A landscape with many valleys, sampled at points; each row gives a point and its height.
A ball rolls from a point to the lowest of its 2 nearest points, and stops where none of them is lower. Distance is the straight distance between rows; heights are no part of it.
gez: [133 132  75  58 180 119 171 118 146 137 106 126 144  84  95 127 154 146
 108  58 162 144 142 167 134 143 164]  (h 831)
zafe: [123 119 167 107 161 121 125 126 154 104 119 122  67 107 109  87 123 133
 157 139  50 102 146 154 113 116 116]  (h 691)
Ras: [125  99 117  79 164 133 109 107 100 149  88  77  81 116 115  74 167 152
 150 124 141  88  87 111 156 165 112]  (h 632)
foref: [ 84  86  98 170 104 142 130 131 103 163 142 110 164 124 128 140 102 154
 161 173 177 113 118 119 178 120  94]  (h 457)
zuru: [ 90 107 130 134  79 142 149 122 128 189 143 136 126  83 132 147 107 143
  79  88 136 111  94 114 136 163 156]  (h 613)
Mafi: [154 110 136 130 162 123 142 182 165 120 111 113  87 118 112 100 133 139
 171 144  60  91 106 164 116 144 105]  (h 710)
Geni: [156 123 114  90 122 110 143 136 128 146  91 101 116 161  92  86 140 124
 169 196 150 115 134 120 148  77 127]  (h 412)
per: [133 135 102 136  96 113 142 136 130 114 131 188 152 187 148 182 106 128
  99 103 171 154 160 106  99  98 131]  (h 625)
Midod: [122 186 171 114 180  98 102  89 167  62 118  81 102 110 195 108 177 110
 148  87  95  84  73 143 100 149 118]  (h 148)
dimub: [150 153 148  78 111 123 152  71  98 100 138 154 102 132  80  91 132 155
 123 122 151 135 124 108  74  79 125]  (h 743)
soz: [118 135 146 163  92 149 138 123 136 153 136 149  82 116 137 146 118  93
  84 107  81 111 154 109 111  89 162]  (h 541)
gubok: [122  98 138 102 141 132 136  80  90 157 120  49 113 120  83  76 133 130
 144 136 132 117 103 149 187 128  93]  (h 699)
vob: [124 124 115 104 138 104 103 122 170 127  82 125 131 117 125  98 140 168
 131 128 100 116 153  93  90 138  93]  (h 802)
mereb: [108 105 126 101 117 153 156 137 127 135 169 113  94 100 126 133 122  85
 124  72  60 106  98 174 147 127 164]  (h 432)
bime: [150 144 107 138 128  94 173 105 175 127  79 189 137 127  88 147 121 176
  83 124 168 118 173  74 101 104  69]  (h 642)
nuf: [107 146 135  97 203  86 128 119 135  91 134 111 118 123 139 136 135 138
 152  86 132 144 127 206 151 156 137]  (h 612)
vena: [119 171 133 160 137  84  71 135 143 120 112 140 116 167 144 126 125 179
 152 179 156 151 151 130 120 152 115]  (h 490)
moso: [137 104 135 109 112 127 176 158 113 139  90  95 124 152 125 113 148 122
 160 180 127  94  78 134 150  80 105]  (h 316)
fano: [136 166 133  95 122  78  80 116 120 109  89  93 115 180 160 118 167 148
 161 160 156 117  68 114 108 124 110]  (h 614)
tibe: [ 95  82 142 157  99 161 143 154 106 169 166  78 148  95 144 143 102 146
 153 162 136  79  54 120 156 142 117]  (h 513)
Veso: [114 116 138 151 100 116  95 107 108 138 127 165 157 125 123 109 113 147
 140 100 129 160 104 128 105 156 136]  (h 704)
lir: [157  78 152 138 114 185 127 189 117  99 191 153 170 187 170 129  96  93
 144 176  95 142 118 143 153  97 101]  (h 46)
vadip: [129 152 188 107 123 136 121  69 109 127 147 146 100 128 112  74 150 132
 124 110 124 109 106 122 104  92 151]  (h 666)
ziga: [ 91 123  96 121 106  89 100 125 146 156  99  91 132 108 122 154 112 160
 116 114 145 140 105 123 139 196 120]  (h 469)
fonim: [145 157 115 151 168 109  92 154 133 129  96 119 163 143  99 117 140 150
 160 185 152 168 147 125 147 169 126]  (h 592)
Vemi: [156 172 111 128 117 109 151 115 100  61 135 198 151 177 115 196  96 153
 123 112 185 168 173 103  63  90 118]  (h 672)
kudi: [132 176 105 138 146 111 121  97 112  93 116 152 125 128  82 109 128 161
 161 186 173 163 194 110 112  91 126]  (h 388)
gegu: [179 145 136 111 118 172 146 119  71  99 166 107 134 137 107 128  94 103
 133 155 128 184 202 199 135  94 155]  (h 511)
pokik: [ 91 148 111 121 159 131 112 112 180 132 131 136 102  66 160 116 169 116
 102  73 110  97  73 124 138 178 175]  (h 724)
selib: [182 131 124 143  90 167 170  95 130 118 140 114 184 132  64 122 104  82
 106 136 144 162 193 195 138 102 154]  (h 593)
lasen: [129  95 142 161  90 167 126 163 123 115 175 167 141 143 151 122 106  90
 157 178  97 147  97 156 121 110 137]  (h 219)
bini: [130  91 149 175 152 186 155 208 149 149 164 120 137  86 148 130 120  97
 133 111  70  60  66 142 136 158 116]  (h 611)
nosiz: [132 195 157 147 168 123  98 156 107  93 168 108 134 141 176 170 145  69
 109 117  85 159  79  99 129 148 158]  (h 700)
Mis: [ 76 117 102 170  94  91  99 134 138 167 110 119 147 138 136 167 102 168
 127 134 174 123 134  92 145 147 112]  (h 378)
mas: [120 154 114 164 134 127  92 151 145 100 115 182 121 144 155 145 130 160
 140 167 120 150 171  98 104 117 137]  (h 359)
gane: [ 96 104 104 141 111  77 137  90 116 108  93 128 160 128  99 116 115 144
 165 122 150 148 150  62 114  90  80]  (h 646)
tata: [100  86 108 111 143 155 156 130 124  92 179 150 103  98 155 147 146  82
 141  85  88 138 100 214 165 123 188]  (h 527)
vozit: [101 125  98 101 154  96 110 140 123 142  98  69  98  99 128 128 155 150
 151 112 127 107  60 133 152 192 122]  (h 559)
Bipu: [137  90 152 129 123 146 116 173  95 152 133 159 179 156 155 132 101 120
 114 105 122 181 192 145 144 135 117]  (h 340)
guma: [102 102 110  87 136  98 112 103 161 117  99 122 128  70 142  84 148 153
 140  82 119  93 117  89 106 172  97]  (h 856)
Nin: [123 103 156 178  70 161 153 125 106  96 183 189 134 150 160 137 113 113
 123 185 143 173 148 167 108 103 153]  (h 353)
pidep: [104 165 144 167 141 140 122 138  91 130 137 111 114 133 145 173 139 113
 114 144  96 148  81  87 149 112 152]  (h 658)
Fur: [103 129 162 120 158 144 111 132 121 156  98  94 109 100 146 122 138 127
 128  96  81  77 108  83 149 119 112]  (h 623)
lum: [136 110 133  89 142 134 171 175  98 147  96  46 146 117 125 141 141 123
 158 131 100 119  81 135 150 108 106]  (h 222)
div: [188 120  88 124  89 119 124 127 121 136 118 170  97 161  69 120 111 136
 118 141 159 128 190 122 103  96 148]  (h 380)
lifam: [146 102 107  82  86  89 168  89 102 166 127 111 160 132  68 126 100 141
 126  76 189  95  89 114 117 140 104]  (h 790)
podob: [157  59 148 122 138 173 116 175  97 130 170 130 198 144 146 129  91  96
 156 126  92 167 164 156 169 142  92]  (h 223)
gegur: [ 98 182 169 140 150 147 128 130 161 128 145 148 115  93 160 123 148 106
 107 119  81 120  79 142 118 163 174]  (h 631)
Suk: [131 180 181  98 132 100 109  42 131 109 120 137 108 132 134  74 161 136
  86  82 156  85  90 100  84 108 114]  (h 515)
bas: [144 224 156 125 143 113  74  88 194 102 146  90 139 112 203 105 168 104
 112  89 112  98  98 112  86 124 132]  (h 506)
Zil: [123 113 159 171  75 146 144 132 123 139 153 203 110 143 158 151 118 116
  69 124 134 130 154 150 103 119 165]  (h 456)
zapa: [148 119 136 174 132 149  79 178 123 104 138 169 115 131 176 150 130 109
 132 166  79 155 162 103 111 154 147]  (h 467)
Mok: [ 94  64  82 106 121 135 111  96 130 139 128 100  88  45 102  95 132 135
 155 116 110  90 115  83 135 179 112]  (h 900)
mavar: [142 193 150 117 124 112  85  73 158 115 110 120 146 130 187  99 170 139
  95  91 161  90  78  73  91 109 119]  (h 227)
Zit: [ 82 107 111 196  93 128 105 175 147 168 129 154 119 147 172 172 106 135
 127 160 144 101 145 102 149 145 117]  (h 292)
girob: [131 109 130  94 141 155 148 178  99 132 141  84 116 134 124 153 132  93
 139 117  63 141  73 158 152 111 149]  (h 327)
dalu: [140 152 158  82 174  92 121 111 138 112  54  91 122 123 144  97 162 158
 155 133 116 126 162 129 108 128  91]  (h 858)
vavop: [ 97  86  91 201 114 164 147 187 131 125 140 167 120 169 169 178 127 105
 140 178 128 150 164 131 161 116 122]  (h 184)
Sopu: [151 154 161 139 145 107 152 140 115 156 123 133 156 151 108 166 112 120
  74 122 149 188 211 182 137 154 146]  (h 555)
mobo: [ 97 119  83 159  85 190 142 121 104 114 159 159 144 135 156 131 147 102
 137 147 148 144  76  99 127  73 169]  (h 545)
det: [110 164 116 176 134 184 126 120  94 123 175 151 139 140 168 140 161  73
 119 163 125 143  79  76 156  77 179]  (h 608)
zada: [127 207 178 149 168 135  79 159 135 101 166 124 131 158 205 175 144 112
  65 127 107 161 122 110 115 126 133]  (h 736)
Lezig: [144 148 155 141 137 101 113 142 147 157 110 163 163 157 134 146 104 159
  95 111 152 160 189 157 126 143 113]  (h 470)
Vuvaz: [147 127 121 164 122 100 154 138 149 149  90 181 170 145 110 162  94 142
 102 113 161 140 206 112 113 117  99]  (h 558)
Gel: [183 120  88  88  97 118 155 106 137 152 110 129 151 147  53  87 132 109
 139 163 179 120 164 114 121  76 129]  (h 529)
sev: [ 77 104  97 140 118 136 115 108 140 159 147 121  96  47 137 134 129 115
 105  80 120  89  99 106 146 200 157]  (h 669)
Kana: [154 137 112  77 132  70 105 135 116 139  95  79 116 189 101 109 137 131
 159 153 135 119 113 144 137 125 126]  (h 516)
gedo: [186 137 131 139 134 160 183  80 156 136 128 119 186  99  24 130 122  91
  91 113 174 145 176 152 139 123 143]  (h 670)
Devu: [113 125 163 149 135 144 151 191 166 151 162 145 124  88 158 134 136  94
 126 122  72 110  54 168 133 170 149]  (h 547)
kosit: [ 99  87 130 123 107 143 126 117 116 161 128 100 119  99 119 131 100 132
 125 117 105  79 150  75 132  79 101]  (h 570)
Vedi: [152  89  92 119  83 128 141 102 117 151 121 132  80 142  84 129  96 127
 105 127 139  86 174  86 133  69 111]  (h 507)
sebek: [145 114 139 108 154 159 124 168  84 116 160 113 120 132 140 156 126 102
 108 104  87 198 133 174 167 165 156]  (h 331)
Zegi: [106 170 125 118 180  74 118 110 165 117 119  87 140 134 121 150 110 142
 119  77 148 164 161 198 140 193 130]  (h 694)
Gotad: [159  94  73 172 134 162 135 198 116  99 141 141 143 171 133 163 125 101
 168 207 125 168 173 128 168  93 101]  (h 285)
Sobe: [131  80 117  77 104 108 164  79 107 168 128  87 132 111  71  80 121 122
 119 103 167 110 106 135 158 138 102]  (h 749)
lagub: [120 143 143 144 140 106  44 106 137 102 127 147 144 145 144 120 128 167
 144 116 132 156 127 140 108 193 126]  (h 610)
Sodip: [137  77 147 141 163 150 178 217 147 142 101  99 136 105 130 127 127 144
 160 129  87  54  82 144 119 147  81]  (h 657)
Tuko: [ 81 179 167  91 204  85 120  89 154  61 131  80  68 118 163 124 159 151
 139  88 126 107 102 180 125 152 117]  (h 464)
lemi: [145 120 151 136 121 146 124 135 131 125 125 140  87 127 119 132 100 112
 128 121  62 134 197 154 124 115 144]  (h 609)
pegol: [152 124  93 101 106 100 129 103 169 130 101 173 110 115  94 104 126 169
 104 136 151 111 144  76  76 138  96]  (h 730)
guk: [176 103 129 104 102 172 121 128  63 118 170 119 119 153 121 145  97  90
 101 113 102 189 170 164 128 131 166]  (h 434)
bafoz: [116 102  87 142  93 171 153 117 127 123 127 155 141 123 131  88 142 153
 169 203 136 128  98 114 141  77 132]  (h 444)
mitas: [173 152 118  87 150 124 175 104 153 143 111 138 157 104  58 111 142 137
 109 108 185 145 163 165 119 158 153]  (h 755)
pumel: [ 87 122 142 128  92 144 116 162 122 191 152 110 148 108 164 167 125 117
 101 131 141  94  56 103 147 161 153]  (h 560)
Mene: [150 155 108 147 109 138 105 115 113  98 126 172  94 155 121 132 121 158
 123 165 167 145 200 118  83 101 152]  (h 163)
dozu: [120 155 102 144 147  72 138  66 134  92 102 144 155 163  78 119 136 154
 144 145 202 140 175  79 117  85  93]  (h 548)

For each start below, name the point where the ball stops.
gedo => lum
lemi => lir
zuru => vavop
Sobe => vavop

Call two points neighbours if one is among the 2 nearest of the other. Go from one point of each pair to the other, from neighbour to neighbour, staying as low as possible. Name the highest point that can't be avoided.
Midod, mavar => bas
lir, vavop => Gotad
Mene, Devu => Mafi
